Each row is a point on a landscape with many valleys, with its height.
A ball rolls from a point to the lowest of its 2 nearest points, and stops where none of them is lower. Distance is the straight distance between rows; heights are no part of it.
(611) (h 486): [108 109 102  59 102  78  98 116 116 103 117  93 109 108  91  99  96  84
 100 109  82]
(541) (h 84): [ 72  81 116  93 118 116  98  91  91  89 101  70 100 113 122  87 101 123
  88  88  97]
(673) (h 142): [ 73 105 102 110 123 121 104 111 117 101 103 102 108  91  77  73  95 110
  63  86  57]
(672) (h 578): [ 82  68  98  96 137  99 105 110 104 104 127  99 116 112  72 106 100  90
  68 121  65]
(4) (h 617): [124  79 111 109  87  84 122  83  58  85 121  86  95 107 128 129 106 115
 134 113 128]
(857) (h 379): [ 98  51 108  99 105  99 125  98  71  71 123  85  97 115 125 116 115 116
  86 125  95]
(287) (h 450): [106  90 105  93  86  88 118  66  70 111 117 104 114 121 119 123  92 120
 132 123 111]
(719) (h 288): [126 137 100 105  88  78 101 114 100 118  97 107  73  98  90 106 130  70
 118 103 111]
(481) (h 351): [130 147 111 121  65 103 116 113 114  91  84  99 102  55 102  84 112  89
  99  69  98]
(361) (h 669): [ 97  68 125 101 122 109 111  90  80  64 133  61 112  82 124 107  87 115
 102 104  91]
(42) (h 590): [ 99  83 101 116 102  92  99  83  81  97  94  97  90 107 126 123  98 111
 126 100 136]
(345) (h 481): [107  75  94  81  93  87  99 107  99 111 108 111  95 121  77 102 111  87
  85 106  83]
(533) (h 479): [ 88 129 119  65 107  98  90 118 114 110  94  93 113 111  81  81  96 105
  85  88  85]
(600) (h 269): [125 124 107  97  80 100  98 110 125 103  82  95  99  73  93 105 102  72
 103  83 104]
(643) (h 213): [ 78  93 113  91  98 113  94  75 106 109  85  88 103 117 114  79 105 117
  91  86 103]
(788) (h 333): [108  98  83  91  87  88  81 115 103 103  94 114  91 108  84  91  88  86
 100 106 113]
(204) (h 226): [ 64  76 112  91 127 104 105 104  84  85 115  87 104 126 117  99 106 120
  81 110  88]
(711) (h 555): [ 95 107  92  70 103  91  96  80 100 104 106 106 117 113 100 118  68 111
 135 121 113]
(32) (h 255): [121 127  96 113  77  87  97 119 100 114  89 120  76  95  79  93 118  72
 105  91 111]
(954) (h 266): [ 92 118 103  98 105 112 105 120 126  96 105  92 103  77  77  68 103  91
  68  84  63]
(821) (h 527): [ 90 108 107  71 124  90  96 123 118 100 117  82 115 105  86  99 113  83
  81  99  66]
(119) (h 659): [ 71  89  98 102 122 118  76 101  98  88  95  93 109  98 107  88  72 104
  90  98 112]
(977) (h 397): [106 121  96 142  97 109  97  91  99 133  87 124  80  77  82  95 119  80
 106  89 110]
(679) (h 329): [104 118  94 115  98  85  87  96  85 131  95 127  78 116  84 112 113  83
 123 112 119]
(836) (h 569): [ 95 105  89  93 100  92  81  89 103 115  89 117 102 114 104 117  78 100
 127 106 129]
(793) (h 647): [106  74 123  89 106  90 118  98  74  68 125  71 107  93 133 114  85 123
 124 106 112]
(748) (h 375): [ 92 112  97 146 116 118  92  81  89 131  80 117  84  91  98 110 116  89
 112  91 127]
(919) (h 454): [ 76  62  83 118 136 126 106  96 103  92 115  94  97 101 104  95 104 118
  67 110  63]
(536) (h 687): [ 99 140 105 110  86  94  89 107 108 131  69 122  95  98  83 107 101  93
 113  86 132]
(197) (h 693): [118 160 117 118  86 101  98 118 113 130  69 114 107  82  81 106 110  94
 119  76 135]
(87) (h 413): [101  53 102 114  98 104 120  81  78  85 112  89  91 108 124 122 119 111
  93 110  96]
(407) (h 319): [114 119 102 109  91 122  88  88 124 117  74 100 104  74  88 100  88  84
  99  79 109]
(46) (h 354): [112 100  88  90  96  79  94  81  83 125 109 120  90 125  87 122 107  87
 130 126 108]
(145) (h 294): [101  85  73 124  88 102  81  95 101  98  84 121  86  94  88  90  88  87
  98 100 116]
(858) (h 641): [ 57 106 102  89 128 104  76 107  90  97 115  90 112 110 100  94  73  98
  93 108  99]
(841) (h 603): [116  78 108 125 107  97 107  76  71  97 110  89  87  93 131 132 104  98
 129 104 128]
(931) (h 408): [101  88  91  66  93  80 107  84  83 105 125 112 121 129  93 111  91 115
 116 136  87]
(175) (h 681): [ 90 122  98 109  80 103  89 113 103 115  70 125 107  99  89  89  87 111
 105  82 129]
(562) (h 466): [ 98  75  99  92  90  88 126  71  62  92 125  95 124 115 124 118  86 118
 119 130 103]
(565) (h 359): [100  87  86 122 106 136  85  77 120  98  81  96  93  80 112  93  81 103
  95  83 104]
(523) (h 380): [112 104  84  95  88  96  95 129 115  90 103  98  98  92  81  85  97  74
  89  91  94]
(308) (h 312): [ 79  60 113 101 139 104 123 111  80  75 127  83 108 119 119 115 114 125
  73 115  87]
(20) (h 342): [106 107  95 104  96  99 110 136 120  77 103  96 101  78  85  73 109  87
  75  81  71]
(512) (h 469): [111 152 110  74  84  93  91 137 120  98  82 103 111  88  93  90  88 109
 102  87 115]
(190) (h 443): [ 98 140 116  77  82  98  97 131 116  94  86  96 111  91  84  69  95 101
  91  79  97]
(623) (h 417): [133 134  93  66  86  78  89 120 125  90 105 101  97 103 104 119  98  95
 138 119 112]
(760) (h 547): [ 91  79 108  75 122  87 104 101  95 103 133  90 125 109  85 107  84  91
  91 121  69]
(191) (h 316): [135 149 113 111  75 102 102 122 116 101  77 100  98  66 107 102 117  77
 105  78 118]
(737) (h 271): [ 88 109 117 112  88 121  92  69 101 121  70  94  95 106 112  94 112 109
 106  74 118]
(106) (h 433): [ 91  94  98  77  90  88 111  67  85 114 111 105 110 136 107 114 103 116
 122 121  99]
(607) (h 296): [112 101  91 109  80  89 110 108 102 117  96 118  80 100  76  88 134  81
  92  87  87]
(894) (h 461): [106  74  94  96  92  95 104  80  93 115 101 114  91 117  94 104 116  84
  91 105  93]
(417) (h 212): [122 123  92 129  72  95 104 121 105  96  91 125  93  77  76  78 111  76
  96  79 104]
(313) (h 381): [118  96  90  68  89  72 101  91  86 111 119 113 107 119  86 123  94  92
 118 124  94]
(52) (h 623): [ 58 105 100  94 140  98  84 107  89 101 120  94 119 116  91 105  94  89
  80 103  82]
(142) (h 494): [ 90  66  82 113 110 118 111  92 111 101  99 112  92 104  94  88 114 122
  63 103  72]
(325) (h 346): [106  91 112 139 107 128 101  64  93 104  90  89  73  90 135 113 118 109
 111  84 114]
(801) (h 491): [ 75  80 100  85 115  91 116  90  65  90 135  82 132 117 121 108  71 122
 111 131  99]
(319) (h 395): [ 80  71  92 124 135 124 110 104  96  71 117  83  84  90 115  98 105 126
  71 100  71]
(365) (h 414): [110 138 122  96  83 112 103 114 120  97  78 103 115  72  84  68  91 103
  83  71  97]
(966) (h 560): [102  90 105  73 115 100 109 112 121 108 109  84 107 100  77  91 118  89
  70  93  61]
(911) (h 382): [121 141 124 107  67 105 114 122 117  80  90  96 110  63  99  70 108  97
  83  70  92]
(804) (h 353): [ 89 111 101 134 114  99  86  89  78 134  86 115  84 113 105 119 114  94
 126 106 133]
(668) (h 538): [ 98  80  78 134  96 133 110  68 107 100  90  98  75  85 120  92 109 128
  85  90  78]
(295) (h 129): [116 135 100  99  69  84 109 136 111  78  86  91  95  95 134  87 120  91
 106 106 107]
(502) (h 516): [ 80  73 102  89 118 101 102  83  82  87 113  90 116 106 112 106  75 108
 106 120 101]
(126) (h 451): [118 121  97  55  99  78  92 110 120  96 110 100 106 108  90 110  87  95
 128 118  94]
(528) (h 580): [ 94  82  96 101  97  91  87  77  87 105  95 105 101 114 113 118  87  97
 115 110 127]
(514) (h 209): [123 117  96  98  75  79 114 136 115  74  99  91  92  92 115  85 127  81
  96 100  95]
(751) (h 369): [ 96  77  94 120 112 121  95  86 104  81  92  96  84  86 127 101  88 112
  99  93 115]
(754) (h 579): [100 112  98 105 110  91  90  81 100 122  77 111 116 111 105 140  83 104
 137 106 140]
(349) (h 631): [123  67 122  96  93  87 116 105  67  71 128  77  89  91 121 126 100 119
 123  98 119]
(200) (h 508): [ 95 119 109  63  91  96  91  95 115 115  87 102 104 117  93  90  93 116
 104  93  97]
(882) (h 363): [110 123  88  87  84  81  81 123 104 106  89 120  85 119  80 102  95  94
 123 109 117]
(146) (h 308): [101  98 109 134 100 129 100  59 101 120  79  99  82  94 113 100 108 106
  99  78 105]
(118) (h 673): [ 78 102  94 101  98 108  79 108 103 102  72 108 108  96  99  84  76 102
  91  92 118]
(53) (h 518): [ 83 101 104  63 111  92  96  95 105 105 112  94 118 108  87 105  84  92
 102 113  86]
(484) (h 390): [128 138  89  81  80  78  87 133 117  99  90 109  91 101  95 110  94  91
 126 107 125]
(168) (h 250): [ 77  94  92 110 117 128  97  90 112 102  94  97 104  87  90  70  91 113
  75  86  79]
(752) (h 278): [124 116  92 111  75  89 118 143 116  65  95 101  95  80 103  69 116  86
  82  92  88]
(924) (h 289): [ 99  65  96 110 114 115 102 104  94  65 111  80  81  88 123 105 101 124
  93  97  95]
(744) (h 315): [ 99  99  95 105  99 123  89  87 127 108  82 102 103  83  88  77  89  96
  84  83  88]
(131) (h 517): [105  76  72 125 100 125 106  78 116 103  88 113  83  93  91  88 112 116
  79  93  68]
(96) (h 438): [ 95  64 101 108  94 111 107  67  88 102 106 103  93 110 117 111 113 105
  89 108  96]
(965) (h 506): [125  85  95  83  95  76 107 125 110  93 112 102  91 110  82  96 125  80
  80 113  81]
(404) (h 258): [113 101  77 132  82 106  93 103 109 105  86 125  89  82  78  82  93  88
  89  86  97]
(14) (h 601): [ 64  81  95 106 144 102 104 105  91  97 132  95 125 120  91 113 103 102
  73 121  71]
(189) (h 537): [ 83  94 103  84 118  95  88  88  89  97 106  89 127 105 112 107  61 108
 121 118 116]

Call two points neighbours if one is among the 2 nearest of the other. Go from one point of each pair to the other, from neighbour to neighbour, staying as low as possible. Name the highest point that can't be avoided.
(924) and (295) => (751)
(417) and (673) => (523)
(295) and (600) => (20)
(600) and (673) => (407)

For each start below, name the point where the ball stops.
(189) => (679)
(345) => (541)
(106) => (679)
(325) => (541)
(131) => (924)
(349) => (836)
(365) => (600)
